Each row is a point on a tangle of strands that fork, close into loops and nearly touch. The rows are in no order.
Points whose rows are less than 18.9 apart are linked; no others are.
j32: [  1  22  -2  -2 -10  -8   4  24   5   4]
j637: [ -2 -23 -12   0   1 -23  -3  27   8  -2]
j770: [  1  36   9   7 -11  24   2  -9 -14   6]
j129: [ 6 18  5 10 -3  4  9  7 -1  9]
j105: [  0 -23  -7  -2   7  -4  -8  -3 -10  -5]
j209: [ 3 -6 -5  4  3  2 -2  0 -7  2]
j72: [  5  36  12  15  -6  24   9 -11 -10  12]
j20: [-10 -17 -11 -24   1  -6 -20  -5 -13 -15]
j449: [  2   1  11   6   6  31  -3 -45 -18  -4]
j461: [ -5 -19   0 -20   7  12 -18 -34 -13 -19]
j277: [ -2  -5  -9  -4  -5 -22   0  33  11   0]
j93: [  7  -5  -2  13   3 -12  11  18  13   9]
j94: [  1  -9   6   1   8  24  -7 -41 -17  -6]
j695: [  0   6  15   2   2  39  -5 -54 -18  -7]
j767: [ -3 -17   1 -12   8  14 -13 -36 -14 -15]
j943: [  7 -23   1  21   9 -21  18  20  29  13]
j919: [  1  11   0   4  -5 -18  14  29  22  10]
j417: [ -5 -13  -5 -12   4   7 -15 -17 -15 -11]
j182: [ -7  -2  -8 -15  -3  -1 -13  -1 -14  -9]
j807: [-10 -11  -6 -23   0   3 -20 -16 -14 -17]
j250: [ 5 28  6  9 -5 -3 16 17 12 14]
j548: [  1  12  -4   0  -7 -11   4  23   6   4]
j819: [ -9   3  10 -22  -2  27 -17 -45 -14 -20]
j568: [  5  -9   0   7   8  14  -2 -24 -16   0]
j472: [ 7 39 11 12 -7 11 14  6  2 15]
j852: [  3 -21  -2  13   6 -23  12  28  26   8]
j501: [  7 -42  -6  20  13 -20   8  19  19   6]
j322: [ 6 -6 -1 10  5  5  1 -8 -8  4]
j530: [  0  23   7   6  -7 -22  23  26  35  16]
j160: [ 7  8  2 11 -1  0  9  7  2 10]
j996: [ -2 -19  -4  -6   8   6 -12 -20 -14  -9]
j350: [ -4  -2 -11  -6  -5 -14  -5  25   1  -2]
j346: [ -9 -21  -1 -28   7   7 -21 -32 -12 -23]
j179: [  2 -11  -4   8   0 -23  11  30  23   6]
j300: [  2  21   9  13  -3 -16  27  20  32  19]
j522: [ -9 -26 -12 -20   5  -9 -19  -4 -11 -15]
j115: [  7  16   6  14  -1 -13  22  18  24  16]
j26: [  0 -21 -12   1   2 -16  -4  20   4  -2]
j480: [  4 -28  -6   5  12  -1  -5 -11 -10  -1]
j438: [ -4  10  15  -7  -2  38  -8 -51 -16 -11]
j416: [ -2  18   3   3  -7 -25  19  32  32  11]
j632: [ -4  37   1  -7 -16   5  -1  15  -5   0]
j206: [ -7  10  -9 -15 -10  -7 -11  17  -9  -7]
j390: [ -7  37   5  -8 -17  23  -6  -8 -17  -3]
j733: [ -4  39   3  -5 -17  11  -3   8 -10   1]
j204: [ -4 -25 -11  -9   6  -6 -13  -3 -12 -10]
j683: [ -2  32   0  -5 -14  -2   3  21   0   1]
j446: [  2 -15  -8   3   4 -11   0  12  -1   0]
j256: [  6 -31  -6  15   9 -20   8  21  17   5]
j582: [ 13 -26   4  31  18 -12  21   8  24  19]
j379: [-12  -3   2 -28  -2  14 -20 -29 -15 -20]
j226: [  9  -9   0  17   7 -10  14  13  14  12]
j198: [ -1  -9  -7   2  -3 -25   7  34  20   4]
j981: [  9 -28   4  27  15 -18  21  16  32  17]
j195: [ -6   6  10 -13  -3  31 -14 -46 -16 -16]
j798: [ -2  38   5  -1 -15  17   0  -1 -12   2]
j64: [  4   4  -3   6  -3 -15   9  24  13   6]
j796: [-10   5  -9 -19  -7  -2 -15   6 -12 -10]
j846: [-10  -4   8 -29  -1  22 -19 -41 -12 -24]
j443: [ -5   5 -10 -13  -9 -12  -8  22  -3  -4]
j146: [ 2 -5 -5  3  0 -5 -1 10 -2  2]
j153: [  0 -14   3  -3   8  17  -9 -36 -16  -9]
j868: [ 6 18  5 11 -2 -6 17 17 15 14]
j365: [ 5 30  7  9 -7  4 11 11  3 11]
j205: [-14  -3  -1 -32  -4   9 -24 -21 -14 -22]
j965: [  6  -8   0  12   9  10   1 -17 -12   4]
j659: [ 7 37 11 14 -6 18 12 -2 -3 14]
j124: [ 13 -14   5  25  12  -9  20   9  21  18]
j221: [  1 -32  -6   0  14   2  -9 -21 -13  -7]

A piece is all that can be reached along the links. How many separate loops has the piece of each point below (a circle has one, a figure eight two, a Y none), and how many tips (points with one link)?
j350: loops 1, tips 4
j209: loops 0, tips 2
j346: loops 1, tips 1

A tip is a point with one link. Name the tips that can be reached along the links from each point below, in the order of the rows.
j522: j346
j226: j182, j501, j160, j390
j322: j637, j568
